Each row is a point on a tangle of strands that fork and nearly touch. The rows are in no order.
Two points are linked if the straight distance between their rows is under 131. Some points are linked to none.
(540): [  5  -1 -17  19  18 -20  -9  35 -30 -16   0  -6 -46 -30  -1  -7  29  20
 -15 -15  10  -9   2  20  19  30 -14  -2  11 -20 -40  -4 -33  17   9  10
  -1 -10   9   5  -4 -13  51 -27  15  11   8  -6 -31  -6 -27   7 -42 -24
  21]
(731): [-19 -12   9   7  11  25   6  -1  13  16   1   2  19 -14   5  14 -56 -21
 -17 -34 -20  13 -14 -38  16 -85  13 -42  16  20  55 -30   6 -40  54 -15
 -15 -37 -55   4  26  -7  -1   9   5 -51  40  22  62 -22  36 -17  63  75
  34]
(435): [-29 -17  -6 -18 -53  -2  22 -59  31  16 -24  77  49  51   1 -19 -34  33
  73 -25  11 -30  11   9  16  24  18   2 -23  -7  -6  16  40  39  15 -17
 -25  31   1  -8  20  -9   4   9 -48  36 -29   9  21 -11 -10  49   2  12
 -38]
(687): [ 11  27  -3  27 -33 -18 -11  17  -4 -31 -10  37 -17 -18 -26  -1  -2  32
 -10   5  19  16  -1  20  16  24  22   1  -5 -17 -63 -26   7 -33 -35   9
  18   0  -2 -19   5 -19  57 -17  13  36  14  -4 -31 -31 -19  -9 -14  14
  -2]
(684): [-20 -14  -3  -8 -54 -17  32 -63  40  -3   6  12 -18  30  43 -19  -4  63
  33 -24   4 -23  -9  34   6  -1  24 -22 -13   1  32  -5  19  28  10 -40
  -8  55  13   8  -9 -38  38  17  -8  -1 -34  11  18 -27   9  45 -26 -36
  -1]
(488): [ 39  31   5 -15  48  23  -6  40 -24  20  13 -29   6   2  -3  14  16 -64
 -31  49 -17  22  15  -7 -20  11 -39  37  11   6 -12   7  -2  -2 -51  36
   7 -17   9  -5   3  38 -38   7 -24   4   1  -7 -19  44 -19 -41   2   0
 -20]
(199): [-27 -17 -21  22 -39  -3  26 -78  14 -18  -6  48 -29  28  52   3 -38  54
  15 -53   5 -32 -13  12  33 -24  13 -54  14  33  38 -18  34  -8  51 -41
  -6   7   5 -13   2 -38  75  18 -35  -5  -3  24  60 -44 -18  38  -6  20
  20]
(430): [ -5  24  -6   2 -33  -3  16  -6  -3   0 -20  63  39   6 -22  12 -16   2
  16   5  11  -8  15  -4  21  23  15   4   5   1 -48  -5  27 -40 -26  23
  11   1 -16 -23  29   8   7  -4 -23  26   5  -1  -3 -11 -29   3  28  48
 -19]
(334): [ 10 -12 -19   0  31 -11  -8  32 -44  -6  -1  -3 -45 -15   3  -4  32   1
  10 -10  15 -24  25   9  19  48 -17  14   2 -26 -40  22 -45  44   4  19
   4 -12   2   7   6  -8  20 -20  -1  22 -18 -13 -53  26 -33   9 -38 -55
   4]
(508): [ 34  39   4  11  19  21  -8  34 -14 -29  29 -26 -34 -17  10  19  -1  -1
 -59  25  -8  26 -14   4  -9 -11 -16  -6  31  30  -6 -25   0 -54 -27  20
  33 -31  -4 -12  14  11  47  12  -1  -4  22 -15  11   4 -22 -30   0  40
  17]
(974): [  9  13  -8   9 -11 -13 -20  38 -19 -13 -19  27 -17 -21 -29  -8  20  27
   3  24   4  -2  20  15   7  47  18   9 -16 -31 -62  -8  -2  -4 -49  16
  12   7   4 -15   2  -5  20 -13  15  59  -4  -7 -50  -3 -18 -11 -24 -18
   3]
(245): [-29 -10   0 -18 -29   1  12 -13  11  29 -13  25  74  26 -27  -6  29 -10
  30  26 -16 -26  26 -20 -15  -2  25   7 -22   1  26  12  39  -5 -14  14
  -1  13  15   5  13  29 -86  30  -6   0   0   8  11  29  19  -8  38  -1
 -14]
(354): [-15   8  23   7 -21   4  28 -50  35   4   9   7   6   3   0  -3 -48  13
  16 -26  18  27 -23  -6  -3 -40  30 -18 -21  12  41  -5  12 -14  21 -44
 -26  32  -1   1 -15 -25 -17  -2   2 -40 -15   1  19 -26  46  13  10   0
 -28]
(995): [ 16  26 -10  -9  -9  13  -3  -7   1 -25  22 -14 -19  -7  17  23  27  15
 -38  20 -18  -8  -2   7 -16  -2  -8  -1  24  43  -3 -11  14 -43 -26  18
  40 -13   9   0  24  10  36  23  -1  -1   5 -18  16  20 -15 -12   4  19
  15]
(797): [ 10  19  46  26  -1 -10  -1   9   3   7 -15  17  46  -1 -60 -15 -51 -59
  -1   3  44  58 -19 -17   8 -26  19  19 -38 -45 -22  -6  -2 -12  -9  -3
 -20   3 -14 -20 -20   8 -58 -34  25 -13  14   2 -16 -32  35 -19  28  25
 -55]
(405): [ 30  18 -16  -4  44  13  -4   3 -24 -18  33 -40 -57 -10  42  19  18 -27
 -40 -16   5  -5  -9   5  -4   1 -50  10  37  32   0  18 -31  15  23  19
  13 -27   7   8  -1  -7  40 -13  -6 -21 -18  -8   9  34 -24  -4 -27 -28
   0]
(924): [  2 -17  -6 -20  31  12 -22  19 -53   4 -10  -4  -4  20 -12   8  36 -25
  21  47   4 -29  38 -10 -12  57   0  43  -3 -13 -11  40  -8  33 -22  27
  15 -17  -3   6  13  19 -54  34 -20  64 -28 -21 -37  46 -13  -4  -4 -65
 -13]
(376): [-32 -11  -5 -23 -20   7   3 -10  13   8   8 -11  17  11  15   1  49  25
  10   3 -44 -36  29   0 -19  -8  -5  -6   4  23  21   9  13   7  -3  12
  25  23  18  20  10  15 -17  26  -2 -15   1   8  17  20   6   8   7  -2
  25]
(71): [ -5  -4 -12 -13  28   9  13   5 -42  11 -14  17  25   7  -6  18  14 -41
  11  -5  -1 -35  46 -23   9  27 -18  22  13   8 -25  22 -13   9 -10  38
   6 -17  -4   3  17  18 -31  -1 -34  17 -15  -6 -18  30 -26  -1  27  10
 -12]
(576): [-29 -11  -9  17  20   2  34 -68   6   7  -2 -14 -34   7  64   5 -12  26
   3 -73  -8 -22   7  -3  11 -28 -15 -37   9  41  70  -2  -4  21  51 -32
   0  22   3  16 -29 -28   4   3 -30 -37 -33  23  32 -16   1  23   4 -29
  17]
(61): [ 43  35   2  13  42   2  21  11 -54  -7   2  13 -13  -7  -3  23 -30 -63
 -21 -12  44  17  16 -13  23   6 -26  23  20   2 -40   9 -34 -20 -21  36
  17 -35 -13 -26   8   2  13 -31 -19  10 -11 -21 -21  17 -42 -11  13  16
 -32]
(958): [-41 -20 -13 -23 -49   5  24 -61  19  12 -22  36  34  53  25 -25   0  39
  65 -22  -6 -51  26  10  11  16  15  -6 -18   1  20  24  28  38   8 -11
  -2  37  17  12  15  -9 -18  21 -37  19 -30  12  20   0  -1  50  -4 -22
  -6]
(161): [-32 -28  28   9 -15  -7 -20  29  24  -1   2 -42   9 -12 -17  -7   1  45
 -19  15 -24  25 -43  13  -7 -32  35 -43   4 -20  18 -50   4 -36   1 -24
  -4   3  -5  12 -19  11  28  -2  46 -44  58   1  15 -21  29 -13  11  51
  48]
(894): [-47 -20  10  18 -33   3  28 -42  44  26  -3  41  22  19  19  -9 -39  40
  45 -41  -8  -3 -22  12  29 -37  23 -52   6   4  44 -28  25   6  33 -42
 -40  34 -21  -3 -12 -14  33  11 -11 -34  11  26  42 -47  33  27   6  42
  14]
(123): [-22   8   3  10 -17  14  12 -24  17  11  -9  46  24  -2   4  17 -60   0
  -4 -31  -9   9  -8 -28  26 -56  17 -33  17  16  21 -20  18 -52  34 -15
  -8 -20 -46 -10  35  -9   9   9  -6 -32  30  11  53 -34  17   9  54  80
   2]
(673): [-22 -23  -9 -20  15  -5  -5   7   2   7  11 -35 -17   8  16 -21  70  25
  33   4 -29 -37  24  14 -15  19 -17   9 -10  -3  24  36 -28  45  11   2
  19  17  15  31 -11   0 -30  14   6   0 -16  -2 -19  24   6  24 -28 -68
  28]
(485): [ 17  14  -4 -33   2   1  -3 -21   8  -1  23 -27  10   5   8  18  24 -33
 -16  31  -2   1   4 -10 -42  -1 -13  31 -10  28  27  22  -1   0 -23  10
  25  13  25   4   4  12 -42  21   4   0 -26 -22  -6  34   5  -5  -3 -46
 -36]
(212): [-47 -18  -5 -24 -33   7  18 -57  27  11  -9   0  25  44  41  -5  24  40
  23 -20 -38 -59  34   1  -8 -17   5 -19   3  26  37  19  21  11  17  -3
  38  30  24  22  19  -3 -18  33 -29  -8 -16  14  36  10  -3  49   3 -18
  19]
(809): [ 53  39   2 -12  49  25 -15  24 -13 -11  43 -60 -54 -10  29   8  -5 -42
 -57  15  13  41 -27   9 -12  -8 -46  21  24  12   4  11 -28  -2   3   3
  11 -27   6   3  -3   4  20 -15   4 -22   1 -28   0  24  -8  -9 -40 -22
 -12]
(231): [-29 -12  -2  -2 -47 -11   4   9  15   5 -14  41  28   6 -17 -11  17  46
  31   2  -8 -10   9  12  14  17  24  -9  -5 -20 -24 -12  25  -3 -18   8
  -9  27   3   2   1   4  15   5  13  10  14  16 -11 -21   7  16  -6  25
  21]
(223): [ 52  36  -5  -7  55  24   6  27 -47   7  13 -15 -20   4  20  24   3 -69
 -32  26  12  12  15  -3   6  18 -50  40  36  12 -40  13 -22  -5 -41  44
  18 -30   0 -17  17  19   1 -12 -36  13 -13 -20 -19  45 -45 -26  -2  -4
 -23]
(360): [ 55  15   2   8  37   3 -45  53 -25   4 -12 -11 -27 -19 -26 -12   7 -24
 -21  68   4  35  17   4  -6  60  -9  45 -17 -53 -55   3 -17  15 -61   9
  15  -5   4 -31  -4  19 -34  -1  20  93 -17 -25 -59  21 -32 -40 -39 -66
 -20]
(252): [  5   5 -12  -5 -38  -7   6 -19 -15 -13 -37  71  53  16 -38   1  -9 -14
  42  27  29  -8  24 -12  15  48  21  38 -18 -21 -48   8  40 -17 -33  19
  -1   5 -16 -30  21  12 -25  -1 -25  66 -22   2 -14  -4 -29   3  30   9
 -46]
(289): [-17 -26  23  -6 -54 -17  10 -24  58  26  -5   1  36   8 -16 -29   4  33
  45  16   3   6 -18  10 -13  -9  37  -7 -44 -22  32   9  32  24 -11 -44
 -27  54  17   4 -25  -7 -35   6  34 -10 -12   6   1  -4  57  17 -12 -33
  -7]
(69): [ -6  -5  31  15  10 -16   1   2  15  12  -7 -14  24 -12 -38 -19 -30 -25
   5 -14  23  38 -18  -5  -4 -19   9   0 -25 -34   8   0 -18   4   8 -24
 -33  15   6   7 -34   2 -44 -27  33 -33   6   6 -21 -23  46  -6  -1   0
 -32]
(458): [-17  -4  -2  18 -43 -11  13 -42  11 -24   5  47 -24   9  21  -1 -43  43
  10 -35  25  -3 -33  20  26 -20  30 -32   9  14   4 -23  24 -22  32 -33
 -14   0 -12 -20  -7 -44  79   8  -9  -3   9  13  33 -50   5  28  -7  35
   3]
(163): [  9  11  13   2  -4  -2   2 -17   7 -26  29 -28 -39 -20  15  10 -27   9
 -26 -17  21  19 -23   3 -10 -27   8 -11   3  20  27  -8 -17 -31  23 -25
   3  -4   9   6 -15 -25  20  -2  21 -29  -7 -16  10 -25  28   8 -10  -7
 -13]
(610): [ 16  15 -29  27   1  -5   9  -1 -27 -26 -10  22 -28 -13  11  25  -1   0
 -33 -28   3 -21   9  -7  25   6  -9 -23  41  28 -30  -6   7 -36  11  29
  19 -44  -8 -14  29 -14  64  -4 -24  10  13   2  22  -9 -44  -8  10  47
  26]
(837): [  5  17 -21 -22  24  20   0  -3 -25   3   5  -6  -2  14  21  26  40 -18
 -19   0 -29 -40  38 -12 -12  17 -31  12  35  36 -18  29  -1   8  -4  41
  34 -23   4   3  30  10   0  19 -41  11 -21  -6   5  45 -37  -6  14   8
   3]
(713): [-10 -20 -10  -4 -51 -30  23 -33  27  -3  -8  22 -15  16  16 -30   8  55
  51 -27  19 -21  -8  31  11  22  26  -3 -28 -27  -4   4   9  38   4 -35
 -18  39  10   6 -12 -34  34  -2  11  24 -29   4 -13 -35  16  40 -35 -44
   0]
(977): [ 31  11  10  -7  47  28 -10  45   1 -14  29 -68 -30 -25  18   9 -27 -37
 -52   1 -18  41 -30 -16 -18 -55 -38  -7  25  23  36 -11 -22  -7  26   9
  -4 -43 -10  11  -6   8   9 -10   3 -51  32   1  26   1  14 -26   5  40
  24]
(765): [ -2  -6  18   6  41  16   2  25   8   4  11 -47  -6 -27   6   7 -45 -32
 -35 -33 -18  25 -19 -27  -1 -75  -7 -31  15  25  56 -18 -16 -17  43  -4
 -13 -37 -25   8   0  -1 -12  -1   6 -66  38  15  45 -14  41 -20  42  53
  36]
(563): [ -9   3 -23 -11  24  19  -2  22 -41 -10 -11   8 -32  12  19  17  56  15
  -4  -5 -24 -58  43   1   9  42 -14   0  41  18 -39  35  -6  17  -6  47
  33 -30   2   5  33   5  25  17 -54  30 -15 -13 -18  45 -54   1  -2 -14
  28]
(812): [  1  -8 -17 -21  53  13   1  -9 -29   2  22 -29 -34   3  50  21  36 -19
  -2 -28  -4 -39  16   4  -3  16 -48  16  23  30   0  34 -34  50  29  25
  18 -20   6  18  -1   0  14  -7 -30 -11 -33  -3  -3  46 -27  10 -25 -47
   9]
(310): [ 58  54  28   7  35  34 -43  61  12  -6   7 -56 -34 -15 -15  -5 -16 -14
 -77  64 -11  81 -29  10 -29 -12 -27  11  -8 -19 -23 -24  -6 -32 -61   3
  19 -19   4 -11  -6  25   1  -7  16   9  29 -38 -15   6 -16 -49 -33  14
  -1]
(516): [  8 -25  12   4 -48 -22   6 -42  37  14 -18  48  56  29 -41 -32 -41 -14
  61  17  47  18 -23  -7   3  18  45  43 -56 -48 -10  11  43  60  -2 -33
 -57  45 -13 -26 -16 -14 -41   4   5  55 -36  27  -5 -11  38   5  12 -28
 -68]
(181): [ 11   9  -1   4  33  -9  13   4 -31   2  -5  12   8  -5 -11  14 -14 -45
   0 -20  24  -1  16 -13  13  10 -17  18   5   2 -15   7 -24   5   3  24
  -1 -15  -1   1  -7   9 -15 -22  -5  -5 -10  -2 -21  10  -9  -4   9   8
 -18]
(18): [  6  41  43  22 -28  -7   7  -4  15  -2  -8  60  63  16 -62  -8 -65 -42
  21  11  57  49 -29 -10  26 -15  26  20 -32 -39 -47  -9  21 -32  -9  -2
 -21   7 -36 -36  -3  -7 -36 -19  -1  13  20  10  -2 -43  17   0  37  45
 -60]
(727): [ -7  13 -23  14 -32  -5  14 -11 -11 -17 -24  69   6   3  -3  21  -9  16
  -2 -24  11 -31  10  -1  36  14  13 -15  29  12 -58  -5  23 -40   1  20
  17 -23 -12 -24  41 -14  57 -12 -30  24   8   3  10 -19 -52  12  21  56
   2]
(633): [ 10  21   3  -7  14   7  -1  30  -5  17  -2  -2  35 -11 -31   6  16 -29
 -16  30 -21  11  17 -16 -16   4  -8  13  -6   2  -9 -12   4 -28 -42  30
   7  -4   7   2   4  32 -42   9   3  -7  15   1  -9  18   3 -39  28  21
  -2]
(910): [-16 -24 -12 -22  17  11  -7  -1 -49  12 -21  22  33  32 -21  11  20 -30
  37  22  -5 -43  51 -20  -2  50   1  40   2  -4 -12  37   2  18 -10  32
   3 -11  -1   8  16  20 -66  24 -36  54 -27  -4 -26  33 -13   1  30 -25
 -19]
(112): [-31 -21  -4   3 -47  -3  43 -88  42   6  -6  33   0  47  59 -13 -29  64
  36 -44  -8 -31  -1  24  20 -19  23 -44  -5  21  49 -10  32  17  23 -42
   0  53  11  -1   0 -30  36  24 -43  -1 -22  22  53 -28  -7  51 -13 -10
   0]
(183): [ 46  33  11  26  32  -4 -32  56 -24 -10 -27   1 -32 -30 -29  -3  -2  -6
 -31  33  17  29  12  13  11  44  -7  23 -10 -44 -72 -11 -31   0 -60  15
  20  -9   4 -25   1  -2  14 -33  14  62   3 -15 -62  -2 -41 -32 -40 -33
  -7]
(834): [-11 -13 -10 -19  -1   8  -4 -14 -26  25 -18  13  56  30 -20   6  29 -45
  21  41  -8 -32  33 -34 -24  26  12  37  -6  12  19  27  30  -3 -22  30
  11 -12  13  -3  20  31 -93  35 -25  39 -18   6  -4  38   0 -12  38 -23
 -34]
(801): [ 37  42  25  18  16  14 -35  45  -3 -22   1 -31 -28 -28 -26   5 -19   6
 -61  35   2  61 -19  13 -18  -7  -1  -3   5 -17 -30 -33 -14 -56 -44  10
  27 -22   1 -13  -2   8  31  -6  22   8  33 -28 -15 -17  -6 -31 -13  20
   8]
(775): [-47 -16   5  -5 -30   2  32 -31  36  34 -11  38  49  13   6 -12  -8  27
  39 -30 -16 -16   2   3  14 -24  13 -32  -2   9  34  -9  21   4  18 -20
 -24  34  -4   7  -3   8 -14   8  -1 -42  10  25  39 -17  27  18  18  33
  16]
(545): [ 55  45   8 -19  39  41 -32  47   9  -6  38 -72 -40 -10  17  -1   3 -28
 -68  56 -20  65 -33  11 -33 -19 -55  20  18   5   4  -3  -5  -8 -24   3
   1 -14   9   3  -3  20   3  -9   7 -17  19 -26  -7  31  -9 -34 -41  -8
   0]
(238): [ 33  22  -8  16  65  17 -17  64 -36 -14   7 -36 -47 -30   7  11   0 -30
 -61  -4  -6  24 -11   3  12  -2 -48   0  44   9 -25  -1 -27   4  -2  30
  -4 -33  -6  -4  -1   8  42 -31 -14 -16  24   6  -6  14 -35 -25 -20  32
  32]
(425): [ 15 -19  11   7 -16 -18 -36  36  23  20 -21 -32  26 -15 -49 -25  29  -8
  -1  48 -15  25   1  -6 -35  12  14  12 -45 -47   5   7   8  20 -30 -14
 -10  20  29   8 -31  24 -73   0  57  16   2 -10 -33  17  33 -20 -16 -50
 -14]
(227): [ 16 -14  -8 -33  22   0 -21  -5  -4  19  21 -44  11   4   3   2  35 -44
  -1  52  -2   0   8  -8 -49  17 -11  45 -19   0  30  42  -6  33 -14   4
   4   4  21   9  -8  16 -75  21  13  16 -32 -23 -18  50   8  -9 -15 -89
 -35]
(343): [-20 -26 -15  -3 -21 -31  12  -7  11   6  -5 -16 -30  -1  18 -26  34  44
  39 -25  -4 -25   3  30   4  24   5 -17 -18 -28  11   9 -27  40  21 -30
  -8  29  14  22 -21 -27  16 -10  29   4 -20   8 -23 -23  16  40 -37 -54
  21]
(882): [ 36  15  -3   2  41  34 -15  20 -16 -38  43 -63 -69 -20  41  17 -14 -24
 -58  -4  -4  24 -37  -7 -17 -45 -44 -11  40  42  42  -2 -20 -16  47   3
  -1 -45  -5  -3  -3 -12  46   4   2 -34  23  -2  41   7  -1 -12 -13  13
  39]
(378): [-14  -7  -4 -17  15  15 -12  40   7  14  11 -43  10  -9   2  -6  73  19
  -7  26 -66 -20  22   2 -27  -1 -15  -2  10  19  13   8  -5  22 -19  21
  17   8  12  26   2  30 -22  23  -9 -17  18  11   0  32   3 -11   1   1
  43]
(858): [-14   1  -2   1  20  -7  20 -15  -7  17   1  -4   9  -8  11  12 -17 -24
  -4 -40  -3   0  12 -22  11 -26 -11  -7   9  24  27   5 -19  -3  27  -3
  -8  -5   1  11  -6   1 -18 -13  -2 -44  -6  12  11  -8  20   2  17  18
  -6]
(994): [ -5 -38   1  -2 -15 -21   4 -21  -5  13 -22  34  33  10 -28 -30 -26 -11
  66  -8  43  -5   7  -7  15  37  24  37 -44 -44 -24  14   3  60   5 -27
 -50  35  -8  -1 -15 -20 -36 -13   7  46 -43  18 -35 -12  24  18   0 -44
 -46]
(936): [ -5  -7  30   9  -2  14 -21  44  25   5   4 -50  20 -21 -26  -4   9  18
 -38  29 -41  27 -28  -3 -24 -39  20 -21  -4   7  15 -49   2 -39 -21  -5
   5   0  -4  12  -3  34  -3   3  30 -53  50 -13   9   7  22 -46  17  51
  39]
(157): [-24 -17 -19   1  39  -6  14 -32  -9   0   6 -23 -35  -4  57   8  21   2
   4 -65 -11 -46  12   2   8  -3 -30 -17  16  33  35  20 -37  43  50  -1
  11  -1   4  28 -12 -13   8  -7 -23 -27 -32  16  14  12 -15  21 -17 -38
  24]
(479): [ 35 -10  -9  -7  21  -5 -27  34 -33   6  -8  -9 -17   1 -18  -1  26 -34
   8  58  18   6  27  -7 -18  60   0  52 -19 -36 -28  18 -14  27 -38  12
   6 -10  -6 -13  -3  16 -44  20  10  85 -36 -25 -49  32 -22 -24 -15 -79
 -26]
(53): [  5 -27 -11 -12  19 -17  10 -26 -31  -7   0   0 -24   6  21  -5  12  -4
  31 -20  33 -37  25   3   7  41 -11  23 -19  -7 -15  31 -34  46  19   1
   4  -3   1   9  -3 -19  -3 -14  -2  19 -48 -20 -40  17 -11  21 -24 -66
 -24]
(267): [ 22  11 -24  29  35  -4  -6  39 -39 -32   6  -5 -59 -29  13  18  24   0
 -51 -16  -3 -10  -4   4  18  15 -19 -18  46  19 -32  -2 -13 -13   5  34
  11 -41   4 -16   9  -9  73 -16 -15   4  22   4   6   5 -47 -20  -9  28
  48]
(537): [-14  -2  -6 -15 -51   0  21 -49   7  -6 -34  84  60  48 -15  -5 -42  -2
  58   2  34 -19   1  -5  23  39  17  30 -19 -15 -46  14  39   8  -1  -4
 -19  11 -18 -24  29  -3  -5  -5 -47  59 -31   3   2  -4 -33  32  24  18
 -62]
(526): [ 19 -20  -8 -18  -5 -27 -11   5   4  12  -2 -17  11  -3 -17 -20  23 -20
  17  32  13  10  10  -9 -29  24  11  32 -36 -23   8  21  -2  26 -16 -10
  -8  17  15   3 -12  10 -63   8  36  30 -25  -8 -34  13  23  -5 -11 -65
 -25]
(144): [-23 -31 -15  -1  19 -19   7  10  11   8  11 -45 -33 -18  24 -17  50  29
  20 -23 -21 -21  -3  21  -4   5 -18 -19   1 -15  37   7 -44  40  28 -16
   1  21  19  32 -32  -3   3  -9  22 -29  -6  14 -11 -18   4  28 -31 -44
  48]
(128): [  4  -3  24  10 -23  -8 -35  29  38   7  -8 -38  16 -18 -45 -14   5  16
 -21  40 -13  47 -21   7 -36  -9  23  -8 -37 -40  -4 -23   8 -16 -36 -22
   3  13  20  10 -25  14 -33  -7  66 -15  31 -24 -14   1  34 -26 -18 -13
  -2]
(491): [ 11   7  14  -9  22  19 -17  52  17  15  10 -46  21 -20 -16   1  34  -7
 -33  44 -63  17  -5  -4 -31 -14 -17  -4   1  14   7 -19   6  -7 -33  21
   7  -4   6  22   7  37 -26   7   3 -36  37  -6   1  32   9 -52  16  33
  29]
(96): [ -1  -2 -16  -3  -4   1  -7  -7  -1 -26  25 -23 -39  -8  35  23  31  30
 -40   0 -26 -14 -14  14 -11 -22  -8 -32  34  47  21 -15   4 -32  18   4
  28 -17   5   6   7  -3  60  25   9 -17  14   3  34   2 -11  -3   7  22
  49]
(579): [ 17  13   5  18  13 -19  -9  21 -11 -25   9 -17 -40 -25  -3  -3 -12   4
 -27 -15  16  30 -16  15   5  -2  -2  -3   9 -13 -18 -11 -33 -15   9  -9
  -2 -12  10   4 -16 -19  41 -26  31  -7  14 -12 -24 -29  -2   2 -25  -7
  -1]
(107): [-17  -9  12   4 -37 -19 -12  12  29   1  -4   2  12  -8 -26  -9   6  39
   8  13  -3  14 -17  16 -10  -1  26 -16 -19 -21  -8 -23  14 -11 -18 -15
  -7  25  14   8 -18   7   1 -11  46 -14  20  -1 -18 -19  33   1 -12  11
   9]
(33): [ -5 -19 -14   1  34 -14 -18  42   5  15   4 -55 -27 -30   0 -18  31  13
  -4  -6 -26  10   2  12 -10   9 -32  -5  -2 -28  10   8 -49  37  23  -6
 -15   8  13  30 -32   5  -6 -33  28 -27   5   2 -30  -3   4  10 -40 -27
  30]
(342): [-11 -26  12   5  24 -21  -2  27  15  27 -13 -30  12 -26 -25 -18   6  -7
  19 -15  -9  17  -5   0  -6  -1  -9 -10 -18 -29  18   5 -27  26  15 -20
 -30  12  19  26 -35  13 -39 -36  39 -45   8   7 -25 -17  39   0 -14  -7
   5]
(599): [-31  -3  14  -2 -21   3  14   2  29  34  -7  10  62   2 -21  -7   4   4
  14  -1 -32  -4   0 -14  -3 -32  18 -27  -6   2  24 -19  21 -21   2  -1
 -14  14  -8  10  11  27 -32   5  17 -56  32  16  30  -1  33 -16  37  52
  22]
(297): [ -8  -9   7  -4 -57  -5  17 -53  48  14  -9  65  53  35 -26 -22 -39  20
  61  -8  32   2 -16  12  11  12  33  16 -36 -22  -5   6  41  32   0 -29
 -43  45  -6 -19  -8 -12  -1   3 -15  26 -29  14  12 -19  23  26   1   4
 -51]
(47): [ 17  -1 -15   1  29  15 -22  14  -3 -31  35 -70 -67 -24  44  13  35   9
 -52   2 -28   0 -38  16 -20 -27 -42 -26  39  36  44  -7 -17   6  38   0
  11 -17   0   6 -10  -3  60   9   7 -31  25   9  35  13 -14 -10 -18   8
  57]
(281): [-13  14 -12  -3  -5  -1  19 -29   4  11  -6  28  24   3   4  23 -25 -17
  -4 -34  -3 -13  12 -27  10 -23  -3 -13  11  29  10  -3  15 -31  17   0
   9 -11 -13   0  25   1  -7  -2 -15 -22   0   4  26  -9   1   6  37  49
  -8]
(541): [-10  -6  19  -3 -26  -4   8  -5  30  27  -2   3  65   0 -31  -5   7 -14
   9  19 -14   6  -6 -15 -17 -27  25 -11 -27   2  30  -7  32 -14 -12  -7
 -15  18  18   8  -5  25 -68   5  26 -43  18   5  11  16  45 -22  32  10
 -12]
(748): [-16  -4  -1  27 -25 -14  -4  -1 -19 -40   1  41 -37 -11   0   8 -33  27
 -10 -29  32   8 -30   6  30 -22  25 -28  20   3 -17 -27   7 -47  27  -9
  -8 -26 -18 -23  -7 -39  86 -12   7   5  44  15  13 -53  -5  12  -3  52
  25]
(232): [ -2  39  23  23 -28  -2  21 -21   7 -11 -11  81  41  11 -31   6 -72 -25
  27 -19  58  28 -22  -9  42 -13  13  17  -9 -15 -55  -9  10 -31   5  -7
 -16  -7 -49 -35  10 -25   8 -25 -27  17   5   8   9 -44 -17  18  36  55
 -60]
(179): [-37 -21  12   7 -32   4 -12   4  16  -8   8  10  13  -4   4   9 -24  42
  -6   3 -15   6 -28   0  13 -42  44 -42  19   7  18 -50  23 -50  13 -19
  -7  -4 -24  -7   6   1  44  18  24 -31  54  10  43 -27  17  -2  34  71
  42]
(634): [-20 -27  -1  25 -11   3 -15  10 -12 -29   1  15 -23 -13  11  15 -36  26
 -20 -26  10   5 -34  -9  22 -48  28 -47  23   6  24 -36   7 -49  44 -12
 -14 -39 -31 -19  -9 -25  70   9  18 -16  52  28  42 -47  11  -3  23  69
  52]
(352): [-18 -47  -9  -9   6 -20   6 -22 -27  10 -15  11   9  27  -9 -23   8  -4
  69  -3  29 -38  29  -2  10  42  16  34 -33 -26  -1  31 -18  61  18 -11
 -22  11  -2  15  -3  -9 -44   7  -4  41 -43  -1 -38   8  14  20  -1 -66
 -22]
(345): [ 16  17  -6 -16 -12 -10   8 -41   8 -17  21  -9 -20   3  17  13  -8  -6
  -9 -11  26  -1  -1   2 -19  -5   2  16  -6  31  17   8  -7  -7   3 -14
  20   9  12   7   2 -19   1   2   5 -10 -34 -23   0   5   4  11  -4 -32
 -29]

A fork is a point with three links, a tip a point with one. Leave the first point through the second and follow the links. Name the first fork or tip that comes.
(334), (540) | (231)
(576), (157) | (181)
(227), (485) | (435)
(977), (882) | (576)
(179), (634) | (144)

A fork is a point with three links. Follow the links from the first point to the second and name the forks in between, in order.
(183), (123) | (910) (71) (181)
(491), (797) | (144)
(488), (18) | (491) (144)
(212), (812) | (491) (181)
(579), (491) | (435)

Follow the links from the first point to the second, and from the first to the third. Name the last point that the two ways share.
(995), (199), (974) | (181)
(516), (238), (281) | (435)
(245), (334), (748) | (491)
(599), (812), (579) | (181)

Name the points in between on the shortest way along the links from the first point to the second, in order.
(179), (163) | (161) (936) (491) (378) (376) (212) (958) (435) (297) (516) (994) (352) (53) (334) (540) (579)
(71), (545) | (181) (858) (281) (123) (731) (765) (977) (882) (47) (96) (995) (508) (801) (310)
(238), (231) | (267) (610) (727) (430) (252) (537) (435) (297) (516) (994) (352) (53) (334) (540) (579) (163) (345) (485) (227) (526) (425) (128) (107)
(634), (910) | (179) (161) (936) (491) (633) (488) (223) (61) (181) (71)
(775), (223) | (599) (541) (245) (834) (910) (71) (181) (61)
(563), (974) | (837) (71) (910) (924) (479) (360) (183)
